A landscape with many valleys, sampled at points; each row gives a point and its height.
From any point a ball rolls to the lowest of the 2 points nearest to it. It stops when none of these is lower. Distance is the straight distance between rows; heights are no part of it.
medem: [  7 -21  -7   5  -4   4  26 -31  57  66  11 -37   8  30 -26  19 -17 -29
 -13  25   8  11 -11 -10   1  -7   3 -24  20 -47 -22  12  39  22   8 -15
  12  11  -4 -32 -15 -13  -8 -24 -20  10  11  -2   0   4 -28  -8   2  30
  -7 -34]  (h 692)
Lov: [ -6 -16  -4  14 -19 -26 -14  -1  52  25  -1  11  -4  -9  -7  28  12  17
  17  19  27   0  30 -21  -6  13  25  12  -2 -11 -32  28  10  27  -2  26
   8  31  10 -13 -32  17   1  32   4  11  -6  26 -12  11  -7  15 -19 -10
  -3   7]  (h 413)
mav: [  8   2  17 -49  28  17  75   1 -36  -7 -21  10 -20   8  -2 -18  -5 -41
 -33  -1  11  19 -25 -19  11  41  10  16 -16  -7  41   9   3  20  33 -14
  24 -17  12 -10   9 -20  18 -29   0  14  27   4  -8   7  21 -50 -11  42
  23 -14]  (h 643)
noza: [  5  -3  10  15  -5  15  34  21 -49   7  35 -19 -10  13 -42  26 -17  -7
 -10  30 -28  15  -2  30  33  -5 -28  -6  -7 -48  10   2 -51  19  -3  20
   5   0  23  15  -7 -40 -26   5   2  -1 -34 -31  12 -24 -46  10 -32  38
 -22   8]  (h 319)
Bolaz: [ -5  -7 -20  -2 -42 -25 -11   4  37  40  18 -22   0  13  -9  30  13  12
  -4  22  33  -1   0   7   5   6  11  -7  14 -34 -33  15   1   8   3  14
  -9  27  13 -11 -24 -13 -11  -2  13  22   7  19  -9   1 -38  15   0   6
 -22  -4]  (h 439)
pak: [ 10 -15 -12 -13 -11  -1  26  40 -12 -42   3 -27 -26  24   1  -5  20  32
 -41 -25   1  36 -34  20 -19 -26  15  39  -2  -2 -12  -9 -22  14  17 -21
  -3  43  38  18 -15 -34  -8 -15  14   9  45  -9 -12 -21  -5   9   8  52
 -26 -22]  (h 624)
tagin: [ -2  -5  -2  -7  -4  -8 -28 -15  -7  26  19 -19  32  18 -20 -14 -12   3
   1  29 -45  -4  10   8   4 -33   3 -38  32 -25   7   0  57 -16  -1 -48
 -21 -27 -31   0  33  28 -21 -16 -33  -2  12 -20   4   0  -4 -17 -14  17
  26 -24]  (h 655)
fubu: [  9  -3   5  29  32  13  44 -22  19 -36 -36   3  20  15 -11   4   0 -13
  38 -24   0 -40 -25 -11  -3 -19  -1  28  -9   2 -40   0 -37  25  33 -23
  29  -1  -6 -40   0 -16  34   9  10 -11 -18  -8  20 -36  -2  41  41 -23
  -1  21]  (h 701)
vupim: [ -1 -13  -1  22  26 -35  17  -7  30 -25 -27  10  22  -4 -29  23  -2 -40
  11  30  -6 -13  18 -27  47 -19  26  -1   8 -22  -5  -6 -33  43  22  14
  11  36  27 -46 -35  -1  12  23  12   9 -26   0  19 -16   6 -14 -14  -5
   1  23]  (h 425)
lufo: [ -2  36  12 -28  -2  17 -10  -7 -40   6  32 -14 -15 -19  30 -18 -26  19
 -10   3   0  18  22   5 -16  17 -22 -34  -4   6  26  10  28 -37   2 -14
 -10 -46 -28  30  34  22  -8  -6 -29   2  -1   7  -2  18  19 -31 -25  -7
  21 -14]  (h 203)
Zag: [  9 -34  29   2   5 -28   3   8 -16  21  13   2  11 -17 -31  19  -4  15
  -7  72 -39   4   8  19  22  29   3   0 -20 -27  14   5  45   0  -2 -21
  17 -21   2  12  17  36  -3  22 -18  12  10 -10  -4  14   9  -9 -59   8
  26  17]  (h 176)
fut: [ 13  29   8 -39   7 -22  50   8 -26 -46 -16   1 -22 -14  18 -14   2   7
 -25 -19  35  12 -17 -18   0  28  36  -3 -16  27  14  13 -23 -10  29 -18
   5  -1   6   5  22 -13  31 -18  19  32  26  17 -14   1  33 -25   7   4
  -6   3]  (h 618)
Kub: [ 17  10   6 -27 -10 -34  35  -7   6 -11 -32  25  -3 -22  -2   0  11   6
   8  -3  43 -11  -7 -32  12  42  43  -6 -12   9  -2  16   4  -3  26 -23
  12  -1 -14 -16  14  -3  36  -1   8  24  17  25 -24  13  31 -10  22  -9
   9   2]  (h 632)
peb: [ -1   6   8  17 -13 -20 -25 -12 -36  -4  14  16  10 -22 -29  30  -9  20
  33   9  -8 -39  23   7  29  19 -28 -11  -9  -6 -10  -1 -60 -14 -25  28
   4   1   3   7  -6 -24   7  21   6   3 -50   6  27 -18 -26  30  15 -34
  -1  53]  (h 406)
Lunop: [ -3  17 -28  30  20 -17 -20  11  21 -57 -25  11 -10   0  34 -16  20   3
   5 -22  -7  12  16 -11  -3 -38  17   2   4  32  -8 -18 -35  14   1  24
 -29  38  16  -9 -19   7   9  12  13  -7 -28   7  26 -30   5   5 -16  -8
 -35   2]  (h 353)
nem: [ -6  20 -21  28  33 -21  -8  -5  46 -31 -35  16  -5  -8  29 -12  13 -24
  10  -3  -7  25  48 -28  14 -33  26 -15   1  21  -3  -1   6  38   8  15
 -21  19  15 -23 -30  34   1  18  -7  -6 -25  14  16   7  23 -22 -38  -9
 -22 -11]  (h 381)
zup: [ 19 -36   4   6 -17  -6  -3  11  18 -18   2   6 -15   2 -54  33  -7  26
  -5  18 -20 -10  -7  -5 -16  -8  10  43   9 -32  -4   6  -4  24   1   2
  14  25  19  -8 -12 -11  -8  21  -1 -28  30 -11  -8   6 -11  43   2  27
  13  22]  (h 426)
pezap: [  3  24   3   3  46  23  39 -44   2 -22  -6 -15   6  33  -2 -19 -33 -22
   6 -26 -25   1   9  -3 -19 -20  -5 -22  28 -13   1  13  16   2  23 -36
  16 -25 -20 -20  29 -17   1 -15 -47 -22  -4 -11  19  -5   7 -26   2   6
  10 -20]  (h 674)
tem: [  1   1  13 -15  26  26  27 -38  -5  33  19 -21  24  38 -16 -24 -23 -21
  -4   2 -24   8 -12   9 -13  -8  -3 -28  24 -17   1   4  54 -17  15 -46
  12 -30 -33  -8  43   8 -15 -27 -35 -12  14 -11   1   6   7 -20   6  18
  22 -30]  (h 664)
Bidog: [  4 -13  -2  -3 -18   7  17  29 -56  -2  38 -38  -5  21 -45  14 -20   4
 -29  22 -31   8 -12  46  17  -4 -17  -8  13 -51  25   1 -20   4   6 -19
  -9 -22  14  14   9 -29 -49 -14  -5  12  13 -35   2  -1 -25  -6 -24  58
 -10   2]  (h 284)
piroz: [ 20 -42  -4  27 -12  -6 -21  11  14 -36   0  28 -16   0 -46  31  -3  18
   3  18 -42 -13   5   0  -5 -22  -9  52 -18  -8   5  -1 -23  27 -11  25
  22  24  23  -8 -21  -1  -3  44   9 -46   2  -7   2   1 -18  48   0  12
   7  41]  (h 412)
dis: [-23 -11   5   1 -14  -7 -52  12 -16  44   3  20   7 -15  12   9   7 -11
   7   9   3   0  13  -1   2  15 -16  -9  -3  20  19 -16   3 -15 -50  36
 -12  -8  -9  19  -3  19 -17  -5  14   1  -7   7   2  15   2  -3  -1 -21
  11   7]  (h 331)
logil: [ -6  13  14 -31   8  17  20  -6   1  38   1 -25   2 -11  39 -20  -3 -10
  -2   0  33   1 -20   8 -14  28   0 -24 -13  19  -5   5  36 -38   6 -31
  12 -23 -23  -3  29   2   6 -17  15  21 -17  17 -12   1  18 -10   5 -21
  -3 -25]  (h 262)
kogit: [  6 -29  31  -3  -3 -25  29  -3 -23  59  14 -11  14 -31 -23  36 -11  22
   3  57  -2  -3  19   3  31  48   9 -10 -27 -42   7  28  30   5   5   1
  31 -15  -7  15   6  17  20  16 -18  26  -9  -3  -1  -4  -4   3 -44  -9
  14  16]  (h 214)
dez: [  2  23  -3 -11  19  22  -9  18 -31 -54  11   3 -34  11  43 -30   6  27
 -27 -42  -8  26 -10  12 -35  -5 -23  30 -17  38  28  -2 -18 -25  -3   1
  -6 -14   0  39  18   2  -2  -4   1 -21  18 -10   2  -5  11   3  -3   6
  -4  -8]  (h 587)
gof: [-22  -9   3 -10 -31  -3 -21  16  28  43   4 -11  15  21  23   6  33  16
 -20 -16  40  -4 -42  19 -21   9 -10  34   0  18 -19 -10 -12 -18  -7   8
  -5  21  10  20 -14 -18 -10 -13  44   9  18  -1 -23 -12 -24  29  28   4
 -18 -15]  (h 469)
ninu: [ -8 -23   5  31   2  12 -22  -8  -4   8  16  30  23  11  -9  17   8   2
  31   0 -28 -20   8  12 -11 -11 -62  28 -12  12  -3 -17 -29   2 -33  32
   0   0   2  21  10  -8 -11  19  15 -48 -36 -31  18 -20 -31  49   7 -27
   8  33]  (h 415)
lolo: [  3 -34  -9  -5   0   1  -9  25   4 -18   3 -21 -12  25 -16  -6  17  21
 -32   8 -11  24 -24  23 -15 -27   4  27  10 -13  -9 -25  23  14   2 -23
 -10  20  16  -2  -2  -1 -19  -7  -3  -9  47 -15 -25  -5  -1  12  -7  34
  -3 -20]  (h 634)
zamog: [-29  26 -18   3  -7 -27 -55  15 -22  18  20 -13  -1 -35  40   3   2  17
  -6  24   0  12  55  14   4   7 -18 -48  14   1  21   1   4 -32 -26   5
 -40 -11 -14  42   4  28 -23  -2 -13  13 -24   5  10   3  -4  -9 -34 -14
 -18  -4]  (h 132)
giz: [ 16  -6  -5  28  36  25  30 -38  16 -49 -38   8  19  19 -17 -21   3 -11
  45 -36 -28 -38 -21 -12  -1 -34   3  24   6  12 -23 -15 -11  26  21 -29
  19   7  -6 -40  10   2  25   9 -18 -14  16 -14  17 -17   6  16  42 -18
  21  13]  (h 693)
Suza: [  3 -18  16   9  13 -10   2  31   6  -6 -15  20   6 -18  38  -7  39  33
   9  -5  21   2 -19  -3 -24  23   4  46 -36  41 -19  -1   3  -5  -1   7
  24   9   2  14   2  26  17  25  30   4  11  17 -11   9  20  39   3 -28
   2  -1]  (h 479)
zovut: [ 10  -8   6  -8 -31  -2 -25 -14  12  15   7   5  16  12 -37  11  -9  24
   8   6  -4 -16  -1  -5 -16  -2   2  12  21 -17 -12   6  32 -11  -6 -13
   3 -14  -7  -2  11  11 -13  -8 -19 -16  28  -2 -19  15  -5   7  20   5
  30   2]  (h 489)
zoref: [-13 -12  -8  -1 -13   2   6 -14  24  43  -5 -18   0  19 -17 -10   2 -67
  -2   6  15  -6 -26  -8  35 -12  33 -33  10  -7   0 -14  12  26 -13  27
 -13  13   2 -49 -29 -15   2 -31  25  36   3  14  -3  10  11 -41  26   9
 -19 -23]  (h 673)
Kabos: [-18  -4 -21   3   2   3 -46 -11  22  -3  -9  -2   9  17  20 -19   2  -6
   3 -35   0   5  13 -10 -15 -41 -13  -9  26  28  -5 -28   7  -9 -10  -2
 -36   7  -6   1  -7  10 -17 -18 -10 -25  11 -14  -4 -10 -12  -3  18 -11
   1 -22]  (h 550)
derip: [  6 -23  19  14  -3  29 -15  -6  -5  36  21  27  33  18 -20   8  -5  23
  32 -15 -17 -25 -14  10 -28   8 -43  52  12   9  -5  -6  25 -22 -21   3
  29 -26 -18  29  17   9 -19  17   3 -45  10 -21  -4   6 -20  42  18  -6
  46  27]  (h 454)
dopug: [ -3  -5  19  18   7  12 -28  -4  -8   5  11  22  16   8   0   8   0  20
  23 -21 -16 -13   3  28 -38  10 -65  40   4  16   0 -14  -6 -20 -28   5
  14 -13 -16  45  21  -2 -19  24   5 -50  -9 -25  18  -9 -28  45  13 -26
  25  23]  (h 435)
vubi: [ 17  10  15  -3  29   8  90  -3   4 -21 -27  -1   3  20 -33  22 -22  -2
  14 -18   2 -33 -26  -5   9   7  -1  28   4 -30 -17   9 -54  32  41  -9
  51   2  16 -25   3 -45  22  10  16  -9 -11 -21  21 -34  -9  37  25  11
   7  27]  (h 712)
bar: [  7   3  -4  21   8  22  21 -43  35  62  29  -5  35  -6 -13  13 -18  -3
  38  11   5 -23  15 -14   2  16 -18 -11   1 -37 -27  20  11  -1  12 -11
  29 -13 -24 -15  -5 -13  14  25 -14  -9 -51  -7  22 -19 -25  10  -3 -20
   4  20]  (h 711)
Kelof: [-17   9  -4 -11 -37  -6 -50 -13  21  32  21   1  10   4   6  22  -2  35
  15 -25  22 -17  11  14 -23  17 -29  20  34  -8 -16  10 -15 -24 -12   0
 -12  -3 -10  33  -7 -19 -19   8  -1 -16  -1  -6 -16  -9 -41  37  26  -3
  11   3]  (h 522)
rizub: [ 12 -31  10   3 -13  47   6 -16  10  54  22  17  16  23 -41   8  -5   6
  19  -6  -9 -10 -15  -5 -19  12 -24  37  10 -17  -8   0  32   0 -17   9
  27 -22 -12  -3   1   6  -7   8   0 -30  22  -3 -18  23 -12  26  24   4
  39  11]  (h 471)
Naru: [ 17  29  -6 -13   4  -1  16  -4   3 -60  -5   3 -25   4  22  -6   5  41
  -8 -39   7   6 -15  -2 -25  -3  11  31   8  20 -14  10 -21 -12  17 -10
  -1   2   7  22   8 -16   6   0  -2 -11  11   2  -4  -9   6  13  13  -1
  -8  -6]  (h 601)
Vig: [-16  14  -3 -22 -16 -14 -30   9 -16   1   5 -10   8  -5  29  -7  15  10
  -8 -25  23 -26 -23  13   3   6  -4   4  11  26  -1 -17 -29 -32 -10   6
 -24   3  -2  23  13 -13   0 -22  40  19   5  -4 -11 -17   2   5  37 -24
 -18   1]  (h 440)
pizus: [  1  39   6 -35 -15  -7 -24   8 -18 -12   4  20 -17 -34  23 -11 -16   8
 -13   7   5  17  30 -11  -5  15  21 -36  -7  18  34  10  38 -27  -6  -4
 -10 -33 -19  19  18  33  -4   0 -25   8   8  30 -19  37  36 -39  -8  -6
  15  -8]  (h 148)
Merut: [  5   4  -6  40  29   4   0  24   4 -53 -25  15 -21   5  20   0  21  -9
  -3 -16 -19  22   3   1  -3 -22 -10  24 -32  32   8 -17 -46  27 -11  52
 -12  32  22   4 -18   6  11  16  15 -24 -25   2  17 -17  -6  11 -19   0
 -36   6]  (h 329)
lofa: [  1   0  11  11   1  11  14   8 -20  -1  17 -14  -8   3 -11  11   5 -20
  -9  11  -8   9 -14   8  11   6 -20   2 -10 -14   5 -12 -33   2  -6  24
   7   8  19  -6  -6 -22 -15   1  20   1 -21 -10  12 -10 -16  -3  -6   4
 -19   9]  (h 352)
lim: [-11  -2  -1 -25 -19   5 -18  -6   6  25 -26  14  38   0  22 -38  -1 -24
  35   1   2  -9  -2 -10   4 -25  25 -52  -2  39   6 -16  59 -24   4 -54
 -11 -15 -35 -25  30  25  14 -35 -26  17  11  17 -27  17  39 -29  33 -19
  31 -40]  (h 145)
keni: [  6  19   8 -32  14  14  38  13 -26 -23   5 -18 -23  13  29 -18   8   2
 -35  -9  16  30 -33   5  -6  20  22   1 -13  13  18   1   2 -13  27 -22
   9 -16   9  14  22 -15   6 -31  13  29  31   0 -12   2  25 -33  -1  18
  -5 -21]  (h 630)
bug: [ -2  22   7  -1  18  19  16  48 -63 -36   2   4 -34  -2  18 -18  10 -33
 -33   5 -16  26  -5  14  20   5  -1 -14 -34  25  38  -9 -35  14 -28  27
 -13   1  29  13  -9   0   7 -19  18  21  -4  -6  18   1  30 -43 -35  10
 -29   7]  (h 264)
mer: [  6  12   2  27  49  46  33 -31   2 -42 -16  -4   0  43 -16 -28 -18 -16
  22 -52 -39 -20 -12   1 -13 -40 -28  11  22  -5 -13 -10 -13  15   9 -13
  13 -10  -8 -16  14 -19   3   0 -20 -34   4 -21  25 -26   6   7  31   4
  18   5]  (h 684)
Remed: [  1 -21 -12  -5 -10  -7 -52   4 -26  -9  16 -12  10  -4 -28  -6 -16  19
 -16  33 -50   2  14  21  -5 -19  -2 -14  24 -22  28 -13  38 -21  -8 -24
 -24 -24 -15  15  30  27 -37  -6 -13  -9  24 -13  -7  13   1  -3 -25  33
  28 -11]  (h 649)
defo: [ -4  18 -17  10  13   0  21  -9  28 -13 -40  11  -7  -4  40 -29  22 -33
  -8 -43  34   4 -15 -31   5 -12  41  -7  -8  40 -17  -7  -9  20  16   3
 -16  24  -6 -23 -13  -5  34 -26  20  25  12  30  -9   7  33 -25  27 -11
 -27 -28]  (h 677)
gomip: [ 29 -40   7 -11 -16 -11  12  24  27 -24 -14  23 -15  -9 -42  33  10  45
   5   4   8 -12 -17 -11 -15  14  24  65 -21 -15 -27   9   4  25  17   1
  36  22  15 -13  -4   4  27  29   5 -20  35   4 -17   9   3  49  10   6
  18  23]  (h 442)
fek: [ -1 -35   7   4  -9  -2   9 -13  39  79  -1 -26  25  13 -29  10  -8 -54
  -6  44   1 -12 -17  -9  36  -3  26 -35   5 -32 -13  -8  40  13   1   7
  10  -6 -11 -46 -15   0   5 -22  17  46  -5  -3   4   5  -4 -24   7   4
  -7 -15]  (h 682)
zonos: [-14  16  -9   2 -17  -9 -28  -6  -7 -18  -8   5  11  -5   5   9   2  -5
  20 -24  21 -30 -12  -3  18  -6  -5  -8  19  10 -16 -16 -55 -13 -18  27
 -19  12  12  -3 -11 -29   4  -8  38  12 -22   0  10 -17 -11   5  44 -22
 -22  20]  (h 414)
Timuv: [ -1 -24 -17   3  -5   5 -38   1  -6 -23  12 -20 -10  11 -28  -8  -7  11
 -28  11 -37  21   9  19 -16 -38 -11   5  30 -34  17  -9  34  10   2 -25
 -31  -2   5  13   3   7 -47  -8 -33 -30  30 -18 -18  11  -7   0 -17  41
  14 -23]  (h 642)
korav: [-23   9 -18  11  -1 -21 -62  45 -42   2  -2   5  -6 -30  26 -16   7 -14
 -27  17 -17  19  49  38   6  -3 -15 -42 -11  23  37 -20  -4 -11 -38  23
 -49   2   2  33  -8  47 -11  -5  -5   6 -12   4   7   7  21 -32 -44 -12
 -16   0]  (h 182)
gofef: [  7 -19  -4   6  10   1  10 -17  38  -8 -24  14  19  -1   2  -4  14   7
  29   0   8   4  -3 -27   3 -14  24  16  -6  17 -24  -5  27  10  17 -17
  11   7  -8 -34   4  19   8  11 -12  -9  15   4  -2   2   8   8   7 -16
  21  -4]  (h 510)
Tusu: [ 11  -2  15 -22 -12 -34   3   8 -32  -7   5 -10 -10 -16 -39  13 -29   0
 -28  56 -30  12  13  14  27  16  27 -31  13 -52  33   6  22   4  20 -30
   1 -24  -5   8   8  12  -9  -6 -30  23  15 -15  -6   3   5 -37 -51  29
  19   6]  (h 215)
tav: [ -9  15 -29   5   2 -11 -48  13  -1 -29  -8 -10  -9  -2  31 -32  10   4
 -21 -19 -17  29  22   2 -13 -42   0 -25  23  30  15 -23  -3  -8  -7   4
 -55   8   3   7  -2  27 -23  -8 -15 -16   9  -5  20   4   2 -23 -11   1
 -12 -23]  (h 563)
magim: [ 11  14  12  -2  27  18  34 -21 -17 -12   0  11 -13 -13   7  -7  -8  -7
  10 -15  -5   6   6  -8  -6  22 -16  11 -21   4  18  15  12  -6   9  -3
  27 -27 -11  -3  18   8  -2  12 -12 -15  -3   5  14  19  18  -9 -13 -13
  19  12]  (h 665)
Patu: [ -9   6   7 -27 -20  12 -32  -5  -6  34  -5  16  22  -5   7 -26 -21 -28
  13   4  -7   1  -4 -17   3  -7  14 -27  14  33  28 -21  57 -24 -23  -5
 -21 -50 -36  -5  19  38 -12 -30 -10  12   4  18 -15  41  36 -41  22 -17
  42 -23]  (h 147)
Zetis: [  9 -20  19  10  14 -13  13   6  11 -28 -21  28  -5 -29   8  17  20  42
  19   2   6 -24  -8  -6 -14  30  10  54 -37  15 -22  12 -15   7   9   6
  31  10   9  -6   1  17  24  39  10  -4   6  15  -1   6  10  56   7 -23
  10  29]  (h 461)
rutu: [  1  12   7  16  35  26  41  37 -30 -53  -5  -1 -41  12  36 -21  13 -18
 -28 -18  -4  39 -11  -4   8  -6  -9  12 -42  21  27  -7 -47  27  -3  32
  -2  12  28  13 -16 -15   0  -1  14  -5 -24 -13  25 -11   0 -20 -41  19
 -31  -8]  (h 297)
Vima: [ -9   8  -5 -24 -14  -9 -11  -4  21  31  -8 -17  24 -12  37 -23   0 -14
  16   0  37 -18 -16  -7   5   2  20 -60   7  25 -13 -13  40 -36  21 -53
 -12   1 -28 -18  27 -10  24 -34   0  42 -13  13 -18  -6  10 -19  31 -28
  -1 -27]  (h 210)
duge: [ 21   7 -11 -14  -9 -15  32   4  20 -49 -15  -6 -32   9  -9   5   4  23
 -25 -21   9  16 -16 -12  -9 -11  31  28  10  -2 -15  16 -19   9  29 -20
   7  28  19   6 -14 -26  19  -3  -9  -7  39   2 -20  -9   3   4   9  32
  -7 -16]  (h 613)
Tise: [ 11  20  18 -19  10  45  52  -6 -46 -25   9  19 -34   2   2 -10  -9 -21
 -14 -19   8  16 -18  -8   5  41 -14  15 -26  -4  35  14 -12   8   2  15
  28 -31   2  10   4 -15   8   4  -2  -3   9   3   5  26  18 -27  -5   5
  11   8]  (h 654)
Dabe: [  4   0  14  -5 -21 -40   3 -15  16  41   7   3   1 -35 -13  33 -12  19
  20  32  26  -7  41 -18  19  44  25 -21   1 -24 -15  38  22   1  15   4
  22  -2 -13   0 -10  11  24  17 -26  25 -12  27  -1  14  -4  -5 -19 -18
  11  14]  (h 263)
met: [ -9   0  -8  -2 -33 -12   5  19  19  38  23 -35  18  14  15  26  13  20
 -26  10  31  -4 -34  35  -6   9 -23  13   3 -25 -33  11 -27  -4   1   3
   1  30  24  14 -19 -34 -13 -13  38  22  -5 -11  -7 -23 -49  35   9  20
 -42 -11]  (h 464)
tarin: [ -1  12 -15 -23 -22 -12 -58  15 -14  -7 -13  29   7 -27   5 -16 -13 -14
  -5  13 -14   3  23 -14   1 -14  23 -25   7  29  39  -8  40 -19 -27   1
 -28 -29 -20   1  -1  42 -13 -11 -15   7  15  21 -15  54  39 -46  12  -7
  25  -5]  (h 89)
pozal: [ -3 -28  10  -4   8 -16  -6  28  -4   0 -21  16  19 -10  26 -20  38  11
   2  -6  14  -7 -43  -2  -1   9  30  26 -21  50 -17 -21  10  -8   0  -1
  14  11   4  -6  15  29  18  -4  46  21  25  21 -15  14  35  11  24 -20
   1   3]  (h 495)
Gik: [ -5  -7  20  -7   4  15 -11  11 -12  46  16 -14  10  -1   7 -18   2  -9
  -5  10   5   0 -24  15  -9  18 -19 -13  -3  11   9  -8  25 -21 -23  -1
  -3 -28 -10  10  20  22 -15 -17  20   6   0  -8  -4   6  11  -6   2 -19
   8 -12]  (h 298)
zuten: [-11  23  -7  -1 -10  18 -26  45 -68 -25  17   2 -35 -13  18 -18  -1 -18
 -34   0 -18  21  11  21  11   8 -15 -18 -25  24  47  -3 -27  -2 -42  35
 -29  -8  17  42  -6   8  -9  -3   8   7   7   2   1  25  10 -37 -36  15
 -21   8]  (h 231)
Gom: [ 10 -20  -9  -9 -50  -3 -49   2   4   4  18  10  -1  -6 -43  27  -7  43
  -3   2  -8 -12  19  14 -19   2  -6  20  27 -36  -4  14   5 -11 -14   8
  -4 -10  -5  14  -5  -1 -17  17 -14 -21  20  -6 -18  19 -30  31  13  17
  19  17]  (h 503)
soz: [  0 -30  -1  34 -15   6 -32   1  -5   3  20  27   1   8 -31  30   6  16
  16  16 -26  -2  18  17  -5 -12 -41  37 -13  -9   0  -1 -28  17 -36  48
  -1  29  17  16 -15 -11 -24  37  12 -46 -18 -12  -3 -13 -40  51 -12   0
  -3  32]  (h 393)
gopob: [ -2  24 -16 -11  12   1 -28  26 -23 -57  -2  -5 -35  -9  46 -31  19  15
 -38 -23 -10  44  21   2 -28 -31  -2  -2  -8  29  31  -4  -9  -2  -1  -1
 -26   3  10  27  -1  12  -4   1  -5 -11  14   3   3   2  12 -17 -31  17
 -13 -18]  (h 574)
bivek: [ -1  -4 -24  20  28 -38  24 -13  55 -32 -41   6   1   7  -5   2   8 -26
   7  12   9  23  23 -34  28 -37  36   0  14  -4 -18  -2 -10  45  31 -10
 -11  46  18 -43 -32   5  15  14 -16   2  -6   2   4 -11   5 -19 -17  10
 -13 -13]  (h 404)
Ruleg: [ -7  13  -4 -15  -3 -28   3  -2   9  17 -23  15  17 -35  10   2   6 -17
  25   4  48 -33   0 -21  21  23  51 -36   1  10 -13   4  -2  -3   2  -8
  -6  16  -4 -31  -2 -17  35 -10  31  56 -21  33 -16   2  20 -14  31 -27
 -13  18]  (h 648)
povop: [  5  22  -4  13  16  21  45 -50  52  35   8 -14   3 -20  19  12 -20  -8
  46 -17  33 -24  17 -26   0  25 -20   0  -3 -14 -37  38   3  -1  33  -8
  35   1 -23 -15 -19 -26  26  29 -23 -21 -67  12  21 -13 -13  20   7 -32
  -9   9]  (h 723)
Baluz: [-29   0  -4  22 -21  -2 -50 -12  -2  35  16  14   6  -1  14   9  -4  -8
   7   1  -3   9  39   4  -3  -3 -32 -10   3  -6   4  -1 -14  -8 -39  45
 -29  11   1  22 -14   0 -18  16   2 -14 -27  -8   9   1 -30   7 -14 -16
 -13   9]  (h 360)
mitu: [ 15 -13   5   9 -12  25  25 -38  55  59  23 -17   9  31 -40  32 -20  -4
   7  13   8  -4   0 -24  -1   8  -3   5  16 -44 -26  20  15  22  13   3
  26   1  -5 -26 -24 -10   6   5 -22 -13  -5  -6   4   3 -27  11   1  19
   5  -5]  (h 700)
duk: [ -6   9   8  14  -4 -10  15   6 -32 -13   8  11  -2  -7  -8  26  -1  -6
  12   8   1 -21   1  13  25  10 -21  -7 -14 -13  -6  -2 -68  -1 -19  48
   3  17  23  -2 -19 -22  -2  18  21   2 -49  10  23 -21 -18  22   5 -15
 -30  36]  (h 380)
maru: [  4  10  -6  -7  26  15  55 -21  25 -13 -21 -16  -9  23  28 -23   5 -21
 -12 -44  27  -4 -51  -9  -1  -2  13   5   1  22 -22  -3  -6  -2  32 -23
  14  11  -1 -23   2 -31  29 -30   1  18  17   8  -3 -14  11   0  36   6
 -17 -25]  (h 690)
Das: [-25  44  -4 -10   8  12 -10   0 -17  25  21 -24 -20 -21  63 -17  -8   7
 -11 -14  22  22  37  18 -14  23 -31 -51  -5   6  13  12  13 -35  -7   7
 -15 -18 -17  31   2   7  -7  -5 -20   5 -40   8  16  -9   1 -20 -28 -35
 -27 -24]  (h 193)
Biber: [-14   4 -19  -3   2   3   4  -6  29  37 -18  -8   8 -13  16 -10  12 -57
  10 -15  42 -27 -21 -16  20   0  34 -35  -4  18 -13  -7  -4  -3  -6  21
 -17  19  -1 -44 -24 -15  22 -30  37  35 -23  18  -6  -1  18 -19  36 -14
 -31 -11]  (h 662)
lupa: [-17   1  -6  26 -17  -2 -16  -4  12  12  12  11 -23 -18   2  20   8  12
   6  12  19  10  40  -9  -4   8 -10   4  -5 -15  -7  23  -3  13 -12  48
   6  24  18  11 -34  14  -4  36  -5 -14 -13  22  -7  15 -17  10 -30 -11
 -10  11]  (h 389)
sose: [  9  17   8   0  11   5   5   8 -54 -20  31 -25  -4  -7 -32   5 -25   0
 -25  38 -45  15  14  31  17  -1 -11 -23  10 -39  44  14   2   3   4 -16
 -12 -45  -4  18  11  -3 -27   0 -33   8   1 -32   9   7  -7 -34 -50  42
   1  13]  (h 251)
rapum: [  3  15 -10   2  -3  -3 -21 -22  22 -24 -28   1  20   5   8 -23   5   9
  39 -26   8 -30   5 -11   5 -34  14 -24  21  26 -26 -13   4 -18  11 -34
 -13   4  -8 -18  17   8  16 -12 -22  11   5  -4   2 -20   2  -3  37 -28
   8 -11]  (h 530)

Write out the way that a ball takes from each point below.
noza | Bidog > sose > Tusu > Zag
povop | mitu > medem > fek > zoref > Biber > Ruleg > Kub > fut
Suza | Zetis > gomip > zup > piroz > soz
Bolaz | Lov > lupa > Baluz > dis > Gik > logil > Vima > lim
bar | mitu > medem > fek > zoref > Biber > Ruleg > Kub > fut
zovut | rizub > derip > dopug > ninu > soz
